The views of a scene show one set of named points, each view turned or mirrored, shifted and resized as a whole, with a little noise and some points left out.

Scene 1
View 1
dilet: [  5   1   6  -3   1   7  -4  -1   1 -11  -9   4 -12   1  -2  -2   6  -2
  -2   3  -4   3   3  -4   1   3  -6  -3  -5  -9   3   1  -5  -3  -3  -6
   0  -8   1  -1   5]
ribim: [  4   5   3  -2  -2   6  -1   7  -2  -5  -1   9  -4   5  -1  -3   9  -3
  -4   4   7  -4   0   0  -1   4  -1   3  -4 -10   3  -4  -8   1  -3 -11
   6  -9   3  -3   2]
safu: [ 4  1  5 -2  0  6 -4  2  0 -9 -6  2 -9  1 -1 -3  6 -1 -2  3 -2  1  2  0
  0  3 -5 -2 -3 -7  0  0 -5 -3 -3 -6  2 -8  3 -2  5]
Dumi: [ -1   4   1  -4   2   2   1   4   0  -3  -2   8  -3   7   0   1   3  -6
  -6   4   5  -3   1  -1  -3   2  -2   4  -5  -9   4   0  -7   4  -3 -10
   7 -11   2  -2   4]
bod: [  0   2   3  -4   4   2  -1  -1   2  -7  -6   3  -8   3  -1   0   2  -4
  -4   3  -3   2   2  -3  -2   2  -6  -1  -5  -8   3   3  -5   0  -3  -6
   3 -10   2  -1   7]
taku: [ -6  -3  -1  -3   8  -2   0   0   2  -3  -4  -6  -5   4   2   1  -2  -4
  -5   1  -5   2   1   3  -4   1  -8  -3   0  -1  -5   6  -1   0  -3  -2
   4 -11   6   0  12]
fope: [ -4   1  -1  -3   4   0   1   6   0  -1   0   0  -1   7   2   0   2  -4
  -5   2   4  -2  -1   3  -4   2  -4   3  -1  -4  -2   2  -4   3  -3  -7
   7 -11   6  -2   8]
delu: [ -8  -1  -5  -1   5  -4   2   9  -2   4   5  -5   5   8   5   0   1  -4
  -7   0   5  -4  -4  10  -6   1  -4   4   3   1  -9   3  -2   3  -3  -4
   9 -11  11  -3  11]
munav: [ 3 -1  3  1  0  5 -5  7 -3 -7 -1 -2 -5  2  1 -5  9  1 -2  0  1 -2  0  7
  0  4 -3  0  1 -3 -7 -2 -4 -4 -3 -4  3 -6  9 -3  7]
kobi: [ 1  3  1 -1 -1  4 -2  9 -3 -3  2  5  0  6  1 -3  8 -3 -4  2  8 -5 -1  5
 -2  3 -1  4 -1 -6 -2 -3 -6  2 -3 -9  7 -8  7 -4  4]
sezol: [ 1  2  2 -2  0  4 -2  7 -2 -4 -1  4 -3  5  0 -3  7 -3 -4  3  4 -2  0  2
 -2  3 -3  2 -3 -6 -1 -1 -6  1 -3 -8  5 -9  5 -3  5]
sot: [ -6   2  -2  -4   6  -1   3   2   1   0  -2   2  -2   7   1   2  -1  -7
  -6   3   2   0   0  -1  -5   1  -5   2  -3  -5   1   3  -4   5  -2  -7
   7 -12   3  -1   8]
durur: [  2   7   0  -2  -4   5   0  13  -4  -1   4  12   2   9  -1  -4  10  -5
  -6   3  14  -8  -2   3  -3   4   3   8  -4 -10   3  -6 -10   5  -3 -14
  10  -9   4  -5   0]
dega: [  1   4   2  -2  -1   4  -1   8  -2  -3   0   7  -2   6   0  -3   7  -4
  -5   3   7  -4   0   2  -2   3  -1   4  -3  -8   1  -3  -7   3  -3 -10
   6 -10   4  -3   3]
Dis: [  6   3   5  -1  -3   8  -4   7  -3  -9  -3   8  -7   3  -1  -5  10  -1
  -2   3   5  -3   2   1   1   4  -2   2  -4  -9   2  -4  -8  -1  -4 -10
   3  -7   3  -4   2]
kuvu: [  1  -3   0   2   1   3  -5  10  -5  -4   3  -6  -1   3   4  -7   9   2
  -3  -1   3  -3  -1  12  -1   4  -3   1   4   0 -12  -2  -2  -4  -3  -3
   4  -6  13  -4   8]
View 2
Dumi: [ -5   4   4   2  -6   0   4  -2   5  -1  13  -2  15   0   0  10   1   2
   3  -3  -3   2   5   4  -8   3 -10   1   3  -3  -2  11   3   4  -3  11
  -7 -11  -4   6   7]
durur: [ -9   9   6  -8 -11  -1  10 -14   1  -1  16  -5  22  -6  -6  20  -1   2
  -2  -6   2  -2   5   6  -8   6   1  -1   9  -4   8  16  -3   9  -1  19
  -5  -9 -10   3  13]
dilet: [ -7   5  -3  11  -4   9  -6   0   5  -8   8   2   5  -8  -1   5   4   4
   6   8   0  -1  -2   8 -15   4 -18   6  -7  -2  -8  11   6   8  -7  -5
 -13  -3   6   7   5]
sot: [  1   1   2   4   1  -2   3   3   7   2   9  -2  10   8   4   4  -1   2
   6  -5  -5   3   7   0  -7   3 -12   3   2  -4  -4   7   7  -1   0  10
  -5 -11  -3   3   4]
fope: [ 1  4  0  2  3  1  4 -2  4  2  5 -5  9  6  1  6 -2  2  4 -5 -2 -2  4 -1
 -8  6 -8  4  4 -5 -1  8  5  1  3 11 -2 -7 -5  0  4]
Dis: [ -9   9   0   2  -8   9   0  -9   0  -7  10  -2  12 -11  -7  14   3   3
   2   4   4  -5  -1   8 -13   7  -9   3  -1  -3   0  14   0  11  -4   4
  -9  -2   1   4   9]
sezol: [ -3   7   0   2  -2   5   2  -6   2  -2   8  -3  11  -2  -3  10   0   3
   3  -1   1  -4   1   3 -10   6  -8   4   1  -5   0  11   2   5   0   8
  -6  -4  -3   1   7]
munav: [  1   9  -4   6   4  12   0  -9  -3  -3  -1  -6   3  -4  -5  10  -1   3
   5   2   5 -10  -4   1 -14  11  -8   8  -1  -4   2   9   3   7   5   3
  -5   4  -1  -4   5]
bod: [ -4   3  -1   9  -1   4  -4   3   6  -4   9   1   6  -1   2   3   2   4
   6   3  -3   1   2   5 -11   3 -16   4  -4  -3  -8   9   7   3  -4   0
 -10  -8   2   6   4]
taku: [  7   3  -5  11  10   6  -2   4   4   1  -2  -3  -1   8   3  -1  -1   2
   9  -1  -2  -3   1  -3 -11   6 -15   9  -3  -4  -7   4  10  -1   4   1
  -4  -2   1  -2   0]
safu: [ -5   6  -3   8  -2  10  -4  -3   2  -7   6  -1   5  -7  -2   7   3   3
   4   5   1  -4  -2   6 -14   6 -14   6  -5  -3  -5  10   4   7  -4  -1
 -10  -2   4   4   5]
delu: [  9   5   0   1  10   0   8  -5   2   6  -1 -10   6  13   2   6  -6   0
   6 -10  -2  -5   5  -7  -6   9  -2   6   8  -6   4   6   6  -3  12  16
   3  -4 -10  -8   2]
ribim: [ -9   7   2   0  -9   4   3  -8   1  -4  13  -2  14  -8  -5  15   1   3
   1   0   2  -2   1   7 -11   6  -7   2   1  -3   2  13   0   9  -4   9
  -9  -6  -3   4   9]
View 3
dilet: [-19  -2  -6   3  -1   0  -5 -10  -6   1  -1  -7   0   4  -1  -4  -6 -10
  -4   8  -7   2   6   0  -4  -6  -3  -6  -4  10  -2  -8   3   5   6  10
  -1  -1  -4   6  12]
munav: [ -5   6 -12  -3  -2   1  -3  -1  -4   4  -1  -7  -7   0  -4   0  -7  -6
   6   2 -13   0   2  -2   0  -1   5  -5  -1   9   0  -4   0  -5   5   8
  -1  -1   4   3  10]
safu: [-14   0  -7   2  -1   0  -4  -6  -5   3  -1  -7  -3   2  -2  -2  -5  -9
   0   7  -8   2   4   0  -2  -4   0  -6  -3   9  -2  -6   4   1   6   9
  -1   0   0   5  11]
kobi: [-2  5 -3 -1  0  0 -4  1 -7  5 -4 -6 -6 -6 -4  4 -4 -5  2  5 -6  6  1 -7
 -1  2  9 -8 -3  0 -2  2  7 -8  2  3 -3  3  8  2  4]
kuvu: [  3  11 -15  -7  -4   1  -2   5  -2   7  -2  -7 -12  -2  -6   3  -7  -3
  12  -1 -17  -1  -1  -3   3   3  11  -4   1   9   1  -2  -2 -11   6   7
   0  -1  10   2  11]
fope: [-2  9 -9 -4 -1 -1 -2 -2 -9  2  2 -2 -5 -2 -4 11 -2 -5  1  3 -2  1  0 -8
  1 -1  6 -9  1  5 -3 -1  2 -4  4  4  4  2  6 -1  0]
taku: [ -6  12 -18  -5  -3   1   0  -8  -7   0   7   0  -4   4  -4  11  -2  -7
   3   1  -5  -7   2  -5   3  -6   1  -8   4  14  -2  -7  -6   1   7   8
   9  -1   1  -1   1]
ribim: [-9 -1  1  2  1 -1 -5 -1 -8  3 -6 -7 -4 -5 -3  1 -5 -7 -3  8 -4  9  2 -5
 -3  0  6 -8 -5  0 -2  2 11 -4  2  3 -6  4  5  3  6]
sezol: [-6  3 -5  0  0 -1 -4 -2 -7  3 -3 -6 -5 -3 -3  3 -4 -6  0  6 -6  5  1 -5
 -1 -1  5 -8 -2  4 -2  0  5 -4  4  5 -1  2  4  2  5]
durur: [ -2   0   6   0   3  -2  -6   5 -11   4  -9  -6  -6 -11  -3   6  -2  -5
  -2   9   1  14  -1  -9  -3   4  11 -10  -6  -7  -3   9  16 -11   0   0
  -7   6  10   1   1]
Dis: [-12  -2  -1   3   1   0  -6  -2  -6   4  -7  -9  -4  -3  -2  -4  -6  -8
  -2   8  -8   8   4  -2  -4  -1   5  -6  -6   3  -1  -1   9  -4   3   6
  -6   2   4   5  11]
dega: [-6  2  0  1  1 -1 -4 -1 -8  3 -5 -6 -5 -5 -3  4 -3 -6 -1  8 -3  8  1 -7
 -2  0  6 -9 -4  0 -2  2  9 -6  2  3 -3  4  6  2  3]
sot: [ -7   8  -8  -2   0   0  -1  -7 -12  -1   3   1  -2  -1  -3  13   1  -7
  -3   5   2   1   1  -9   1  -4   2 -12   1   5  -4  -1   3  -1   4   4
   5   3   3  -2  -5]
bod: [-15   2  -8   1   0  -1  -2 -10 -10   0   2  -3  -1   3  -2   4  -3 -10
  -4   7  -2   1   5  -3  -2  -7  -2  -8  -2   9  -3  -6   2   4   5   8
   4   1  -2   3   4]
View 4
bod: [  2   4  -4  -5   0   0   5  -3   2  -2  -6  -9   1   0   5  -1  -8  -6
   4   2   2  10 -11  -3   1  -4   4  10 -17   4   2   8   5  -7  -5   2
  -1  -8   5   1   5]
sezol: [  4  -6  -1  -1   8   0   5  -4  -1  -6  -1  -1   4   4   4   2  -4 -10
  -3   5  -2   4  -6  -6   1  -5   3   4  -9  -2   9   4   1  -4  -5  -2
   2  -5   2   0   3]
dilet: [  0  10  -6  -6  -3   1   8  -5   3   4  -3 -11   0  -1   7   6  -8  -9
   6   2  -3  11 -12  -2   1  -5   2   9 -17   4   1   8   5  -5  -4   3
   3 -10   5   3   7]
sot: [  7  -7   0  -2   6  -1   0  -1  -1 -10  -7  -6   3   2   2  -9  -5  -5
   0   2   8   6  -7  -6   1  -1   5   8 -15   2   6   8   3  -8  -6   0
  -5  -4   4   1   2]
safu: [  1   7  -5  -5   2  -1   8  -5   2   1  -2  -8   0   0   6   7  -7  -9
   4   3  -4   8  -9  -2   2  -6   2   7 -13   2   3   5   4  -5  -5   1
   5  -9   3   2   7]
dega: [  2  -8   0   0   5   3   6  -5  -2  -4   0   1   6   7   4   3  -4 -10
  -3   7  -4   5  -8  -7  -2  -2   2   4  -9  -4   9   5   3  -2  -4  -1
   2  -6   6   0   3]
kuvu: [  8  -1  -1  -3  19  -8   5  -4   1  -8   3  -3  -3   0   5  10  -1 -13
  -3   3  -4  -4   1  -2  11 -13   1   0  -2   3   8   0  -4  -5  -7  -6
  12   0  -8  -1   7]
delu: [ 12 -15   4   0  20  -8  -2   1  -2 -17  -2  -2   1   1   2  -6  -1  -8
  -6   2   8  -3   1  -5   8  -8   4   2  -6   3  10   2  -3  -9  -8  -6
   0   3  -5  -1   2]
durur: [  1 -16   2   4   6   8   8  -6  -6  -6   3   8  11  12   3   2  -2 -12
  -8  13  -8   4  -8 -11  -6   1   2   1  -6 -11  15   3   3   1  -3  -2
   1  -6   9  -1   0]
ribim: [  1  -5  -2   0   2   5   8  -6  -2  -1   1   1   6   7   5   5  -4 -11
  -2   8  -7   6  -9  -7  -4  -2   2   4 -10  -5   9   4   4  -1  -4  -1
   2  -8   8   0   3]
munav: [  5   2  -3  -3  12  -5   7  -5   1  -3   2  -5  -2   1   6  10  -3 -12
   0   3  -5   0  -3  -2   7 -10   1   3  -6   2   6   2  -1  -5  -6  -4
  10  -4  -3   1   7]
fope: [  7  -9   0  -1  10  -3   2  -2  -1 -10  -4  -3   3   3   2  -4  -3  -7
  -2   3   5   3  -5  -5   3  -4   4   5 -10   2   7   5   1  -7  -6  -2
  -1  -3   1   0   3]
kobi: [  4  -8   0   0   9   1   6  -5  -2  -6   1   1   5   6   4   4  -3 -11
  -4   8  -5   2  -5  -7   1  -4   3   2  -7  -4  10   3   1  -3  -5  -3
   4  -5   3   0   3]
Dumi: [  2  -8   0   0   3   4   5  -3  -2  -6  -3  -1   6   6   3  -3  -6  -7
  -2   6   1   7  -9  -7  -3  -1   4   6 -14  -3   8   7   4  -4  -4   0
  -3  -7   7   0   2]
View 5
kuvu: [  3   9   8 -12   3  -4   2  -3   4   7  -9  -2  10   0  -4  11   0   1
  -3  -3   3   8  -4  -7   1   1 -10   0  -2  15  10   6  -4   2  -1   6
   4  -8  12  -2  -9]
dega: [  5   3  10   0  -3   0   4  -2   1  -1  -5  -6   2  -1   0   1  -2  -2
   1  -1   6   4   9 -20   5  -5  -4  -4   5   1   7  -1   4   3  -1  -1
   0  -7  10  -7  -6]
delu: [ 10   9   8   1   5  -9  -1  -1   7  -2  -8  -5   3 -11  -9  11   6  -2
   0  -1   4   4  -7  -7   3   3  -8  -4   4  11  11  -2  -5   1   3   2
   6 -14   3  -6  -7]
kobi: [  6   5  10  -3  -3  -1   4  -2   1   1  -5  -4   5  -1  -2   4  -1  -3
   0  -2   6   4   6 -18   4  -4  -7  -4   4   4   8   1   2   3  -2   1
   2  -8  10  -7  -8]
Dumi: [  6   4  10   4  -3  -1   2   0   3  -5  -4  -7  -1  -4   3   0  -1  -2
   4   0   4   5  10 -20   5  -5  -1  -4   6   0   3  -6   4   2   2  -2
   1  -9  10  -8  -3]
sot: [  7   7   8   5   0  -4  -1   3   7  -7  -6  -7  -4  -8   1   1   1   0
   5   0   1   7   4 -13   4  -2   1  -4   5   4   2  -9   0  -1   4  -1
   3 -12   7  -7   0]
bod: [  2   6   8  -3  -2   0   0   2   5  -4  -7  -4  -1  -2   7  -1  -3   4
   4  -1   0  11   8 -12   3  -4   1  -1   1   7  -1  -6   3  -2   4   2
   1  -8  14  -4   1]
fope: [  7   7   9   1   1  -4   0   0   6  -4  -7  -5   0  -6  -2   5   1  -1
   3  -1   2   7   2 -12   4  -1  -3  -3   4   7   6  -4  -1   1   2   1
   4 -11   8  -6  -3]
sezol: [  4   5   9  -3  -2  -1   3  -1   2  -1  -6  -4   3  -1   2   2  -2   0
   1  -2   4   7   7 -16   3  -4  -4  -3   2   5   5  -1   3   2   1   1
   1  -7  12  -6  -4]
Dis: [  0   4  10  -7  -6   3   6  -2   0   2  -5  -4   4   5   6  -1  -6   1
   1  -3   5   8  13 -20   4  -8  -4  -2   2   3   4   1   6   3  -2   2
  -1  -3  16  -5  -5]
durur: [  7   0  12   3  -6   0   7  -4  -2   0  -3  -6   3  -1  -4   2  -2  -7
   0  -1  10  -1  11 -27   7  -7  -8  -8   9  -5  12   2   6   7  -5  -3
   1  -6   8 -10 -12]
taku: [  5  11   7  -2   4  -5  -4   4  10  -5  -9  -4  -1  -8   3   4   2   5
   4  -1  -3  12  -1  -3   1   1   1   1  -1  13   0  -7  -4  -4   6   4
   4 -12  11  -3   3]
dilet: [ -3   6   8  -7  -5   3   2   1   4  -2  -6  -3   1   4  13  -4  -7   6
   3  -2  -2  13  12 -13   2  -7   3   2  -1   7  -3  -5   5  -3   3   4
  -2  -5  20  -2   3]

In a view up to two points have been moved. Name them for each view, in the order of its rows, or write -.
view 1 => -
view 2 => taku
view 3 => munav
view 4 => sezol
view 5 => bod

Scene 2
View 1
tope: [ -3 -12   3   4   5  -4  11  -1   4  10  -2   3   2  -4   1   4   1   4
  -2   4  11  -4 -10  -4  -4 -11 -13   1   4   2  -6  16  -6  -2  12   9
   0 -10  13  -6  -9]
goba: [  1   0  -2 -17   1 -15  13  11   7   0   0  16   1   1  -1  -2  -3   1
 -16 -12 -12  -4  -3   4 -14 -10  -9   3  13   4   2   2   0  -2  -2   4
  15   6  -5   1 -16]
kosa: [  0  -3  -5   0  -9   1  -5  -1   8  -4  -4   1  -7  -1  -8  -2  12 -10
  -3   2  -6  -8   1  14  -3   7   6   6   2  -5   3 -12   7  -1  10   1
  -3   3   0  -1   7]
kom: [  3   0  -5  -9  -8  -5   0  -3  10  -6  -1   3  -1   0  -1  -5   3  -6
 -11  -3 -13  -6   2  10  -7   2   5   9   4  -8   4 -10   7   1   0  -5
   7   7  -4   4   5]
zov: [  3  -5  -1  -9   0  -9   8  -2   9   0   1   5   4  -2   5  -3  -4   3
 -14  -3  -6  -3  -2   0 -10  -8  -4   6   5  -5  -1   4   0   2  -1  -2
  11   2   1   3  -3]
bifep: [-1 -3 -3 -5 -3 -6  4  2  7 -1 -2  7 -3 -1 -5 -2  5 -5 -7 -2 -6 -6 -2  8
 -7 -1 -2  4  6 -1  1 -4  2 -1  6  3  4  2  1 -1 -3]
Kudi: [-2 -7  0 -3  0 -6  7  1  5  3 -2  6 -1 -2 -3  1  4 -2 -6 -1  0 -5 -5  3
 -7 -5 -7  2  6  0 -2  4 -1 -1  8  5  2 -3  5 -3 -6]
kope: [  6  -5   0  -9  -1  -7   6  -8  11  -2   3   1   6  -3  11  -4  -6   4
 -16  -2  -8  -4  -1  -2  -9  -6   2   8   3 -10  -2   4   2   4  -6  -7
  14   2   0   6   2]
Pibus: [ -1  -9   2  -3   5  -8  12  -1   6   6   0   4   5  -3   5   1  -4   6
  -9   0   4  -3  -8  -5  -8 -12 -10   3   6   0  -5  14  -5   0   5   4
   8  -6   8  -1  -9]
zilis: [  4   0  -3 -14  -3 -11   7   3  10  -4   0   9   1   1   1  -5  -3  -1
 -16  -9 -14  -4   1   6 -12  -5  -1   6   8  -3   3  -4   3   1  -4  -2
  13   9  -6   4  -5]
diz: [  3  -6  -2  -3  -3  -2   2  -8  11  -1   0  -2   4  -3   6  -4   0   0
 -11   2  -5  -5  -1   1  -6  -1   4   8   1 -10  -1   0   2   2   1  -5
   7   0   3   3   7]
nuz: [ -2 -13   0  11   0   3   1 -10   6   5  -3  -6   1  -6   1   2   6  -1
   1  11  10  -6  -6  -1   0  -2  -2   5  -2  -6  -6   8  -2   0  12   2
  -4 -11  14  -4   6]
Zibob: [ -4 -10   0   7  -1   0   3  -2   5   5  -4   1  -2  -4  -5   3   8  -4
   1   7   9  -6  -6   3  -2  -3  -6   2   1  -1  -4   5   0  -2  15   8
  -5  -9  11  -6  -1]
View 2
kom: [  1  -7  -2  12  -1  -1   2   1   5   3   1  -1 -11  12   0   0   3   4
  13  -4   4  11  -6  -9 -16 -15  -5   3   1   9   6   1   7   1  -9   0
  -9  -3 -11   2  -5]
kope: [ -5  -2   1  15   0   4   4  -2  -1   6   0 -12 -11   6  -5   4  -3   3
  10   0   3   9  -3  -3  -5  -6   3   1  -7  -4   9   0   1   1  -9   4
  -3  -6  -1   7  -8]
Pibus: [-4  4 -3  3 10 10  5  0 -4  7 -5  0  2  3 -5  9 -6 -7  6  6 -3  3  2  0
 -1  3  5 -1 -8 -6  8  0  1 -7 -3  5  7 -4 -1  0  3]
nuz: [ -5   5  -2   2   8   7  -3  -3   2   1  -7   4   8   3  -2   3   3 -16
   8   2   7   1 -11  -1 -17   0   1   2   1  -3   9   3  -2   2  10   7
   0 -14  -4   2  18]
kosa: [  2  -6  -4   5   3   1  -2   1   8   0  -2  10  -2  13   3  -1   7  -4
  13  -4   6   7 -11 -10 -23 -15  -8   4   7  11   5   2   8   1   0   1
 -10  -6 -15  -2   8]
diz: [ -3  -2   0  11   1   2   0  -3   2   3  -1  -6  -7   6  -3   1   2  -2
  11  -2   6   8  -8  -4 -13  -8   0   3  -2   1   8   1   1   3  -3   4
  -4  -8  -4   6   0]
Kudi: [ 0 -1 -5  3  8  6  3  2  1  5 -4  6  0  9 -1  6 -1 -4  8  2 -3  5 -1 -5
 -9 -5 -2  1 -1  3  5  0  6 -6 -4  2  0 -3 -8 -2  3]
bifep: [  2  -5  -6   4   5   3   3   2   3   5  -4   7  -2  11   1   5   0  -2
  10   0  -2   6  -2  -8 -12  -9  -4   2   0   6   4   0   9  -5  -6   0
  -3  -2 -11  -3   1]
zov: [ -2  -2  -2   9   4   5   5   0  -1   7  -1  -5  -6   7  -3   6  -4   0
   9   2  -1   7   1  -4  -4  -5   2   0  -6  -1   7  -1   3  -3 -10   4
   0  -3  -4   3  -5]
zilis: [  2  -7  -3  11   1   2   6   3   1   8   0  -3 -13  12  -2   5  -3   7
  12   0  -3  10   2  -8  -5 -11  -2   0  -4   5   5  -1   9  -4 -16   0
  -4   3  -9   1 -13]
tope: [ -4   7  -5  -3  14  12   3   1  -2   6  -8   7  10   3  -3  10  -4 -14
   4   8  -4  -1   2   0  -5   5   3  -1  -4  -7   7   1   1  -7   4   6
   9  -7  -2  -4  13]
Zibob: [ -1   3  -5  -2  11   7  -2   0   2   2  -7  12   9   6   0   5   2 -15
   7   3   1   0  -6  -4 -15  -2  -1   1   2   2   7   2   4  -3   7   4
   2  -9  -8  -3  16]
View 3
Zibob: [-13  -6   6  -4 -11 -24  13  27  12  -7   6   4  21  32  -5   3   2  12
   7  -8  -7  24   4   2 -11  -1   4   1 -10  -4  -3   5   7  -7 -17   3
  -5  -3  11  -1   9]
zilis: [-12  -9  -2   1  -6   9 -12  -3  -8   2   9 -16  30 -14  -8   5  27  10
   5   3  21   4   7  -6   1  -7  -9   4  16  -3  -5  -1  -9   4  -1  12
   2 -15  -6 -24  -4]
diz: [-14   3  -9  -4  -8  -7   1   9   6   4  14   0  21   8  -3  13  12  -2
  -2  10  13   1  10  -2   6  -3  -1   7  10 -11 -11  10 -10   6 -12   8
   0 -12   1  -6  10]
tope: [ -6 -17  12   0 -12 -25   9  29  13  -6  -3  -9  23  24  -5   1   4   8
  -8  -6 -18  37  13  12   1  -5   8  -7  -8 -11  17   8   1  -9 -12   1
   5  -9  15  -6   4]
kope: [ -9  -2  -9  -2  -6   0  -4   2   4   7  10  -9  24  -6  -5  13  18  -4
 -10  14  14   0  17   1  17  -5  -3   4  15 -15  -4  11 -18   8  -8   8
   6 -18  -1 -11   7]
nuz: [-14   1   0  -6 -11 -29  16  28  18  -4   8  10  16  34  -2  10  -3   2
   1   0  -9  18   9   4  -2   1   7   3  -9 -11  -6  13   1  -1 -19   3
  -3  -5  12   8  16]
zov: [ -9 -11   0  -1  -8  -1  -4   7   1   3   7 -13  28  -4  -6   7  19   3
  -4   7   8  10  12   1   8  -6  -2   2  11 -10   3   6 -11   1  -6   7
   5 -16   1 -16   2]
goba: [ -6 -22   9   4  -8   9 -16   1 -12   0   3 -26  36 -17 -11  -2  31  16
   2  -4  13  19   7  -2  -1  -9  -8  -6  12   0   9  -6  -6  -4   3  10
   5 -16  -3 -32 -11]
Kudi: [-11 -12   7  -1 -10 -13   2  15   4  -6   4  -7  26  12  -7   2  13  11
   5  -6   1  22   5   2  -7  -5  -1  -1  -1  -2   1   2   2  -4  -8   5
   0  -9   6 -13   0]
kosa: [-22   4  -7  -2  -8 -10   5  10   1  -6  16  11  22  21  -4   5  11  19
  30  -8  21   1  -7 -15 -22   0  -8  13  -1   6 -30  -3  11   4 -12  10
 -16   1  -3  -8  10]
View 4
bifep: [-19 -13  -1   8  -4 -12   1 -18  -2  -3   8  -7  -1   9  -7   3  -6   2
  -2   7  -4   0   7 -21 -14  -6   4   2   0   5   2   4   5  -9  -3  -1
 -13   1   2  -1   2]
Pibus: [ -2  -7   9   5  16  -4   5   9  -2   1  -8   2   4  -4 -10  -3  -4  -2
   2   1  -5 -13  -7  -3 -21  -8   6   2  -7   5  14 -18  -3 -13   1  -1
   5  -2  -2 -13  -3]
kom: [-16  -6   0   5 -13  -7 -15 -34 -12  -5   9  -8   3   4  -4  -3  -6   1
  -6  10  -1  -5  19 -23 -10  -7   4  -9   4   1 -13  13   6  -6  -5   6
 -16  12  10   2   9]
Kudi: [-12 -13   0   9   4 -11   6  -2   1  -1   3  -4   0   6  -8   5  -2   0
   0   4  -5  -2  -3 -14 -16  -8   4   4  -3   7  11  -6   2 -11  -2  -5
  -4  -3   0  -4  -1]
Zibob: [ -9  -7 -11  11   1 -13  -3  17   6   6   8  -3  -4  18  -7   9   2  -6
   0   7  -1   6  -6 -15 -10 -13  -2   7  -5   6  20  -2   4 -10 -10 -10
   7 -10   4  11  -8]
zilis: [-17 -12  12   6  -2  -5   1 -36 -12  -8   2  -6   6  -6  -9  -8 -10   5
  -4   6  -5 -14  12 -17 -21  -2   9  -7   3   5 -12  -1   0  -9   4   9
 -21  12   1 -17  11]
kosa: [-21  -9 -13  10 -18 -14 -14 -21  -3  -1  18 -11  -4  20  -2   7  -2  -1
  -5  13   1  10  13 -28  -4 -11  -1   0   4   2  -2  20  10  -5 -12  -4
 -12   4  11  17   2]
diz: [ -5   2   0   3  -4  -2 -20 -12 -12   3   2  -1   7   2  -3  -6  -4  -5
  -3   8   1 -11  11 -11 -11 -12   3 -11  -2  -1  -4   3   4  -6  -6   4
   1  10  10   1   3]
tope: [ -2  -8  -1   9  17 -10   8  25   6   7  -2   1   1   6 -10   5   0  -4
   4   3  -5  -4 -14  -6 -18 -10   2   9  -9   7  27 -18  -2 -13  -3  -7
  12 -11  -2  -4 -10]
goba: [-19 -20  18   6   9  -9  21 -31  -5 -11  -2  -6   4  -8 -13  -5 -12  11
  -1   4  -9 -13   3 -15 -29   3  13   2   1   9  -3 -13  -4 -12   9   6
 -25   5  -8 -25   9]

In a view up to two points have been moved. Name them for each view, in the order of its rows, or write -.
view 1 => -
view 2 => Kudi
view 3 => kosa
view 4 => -
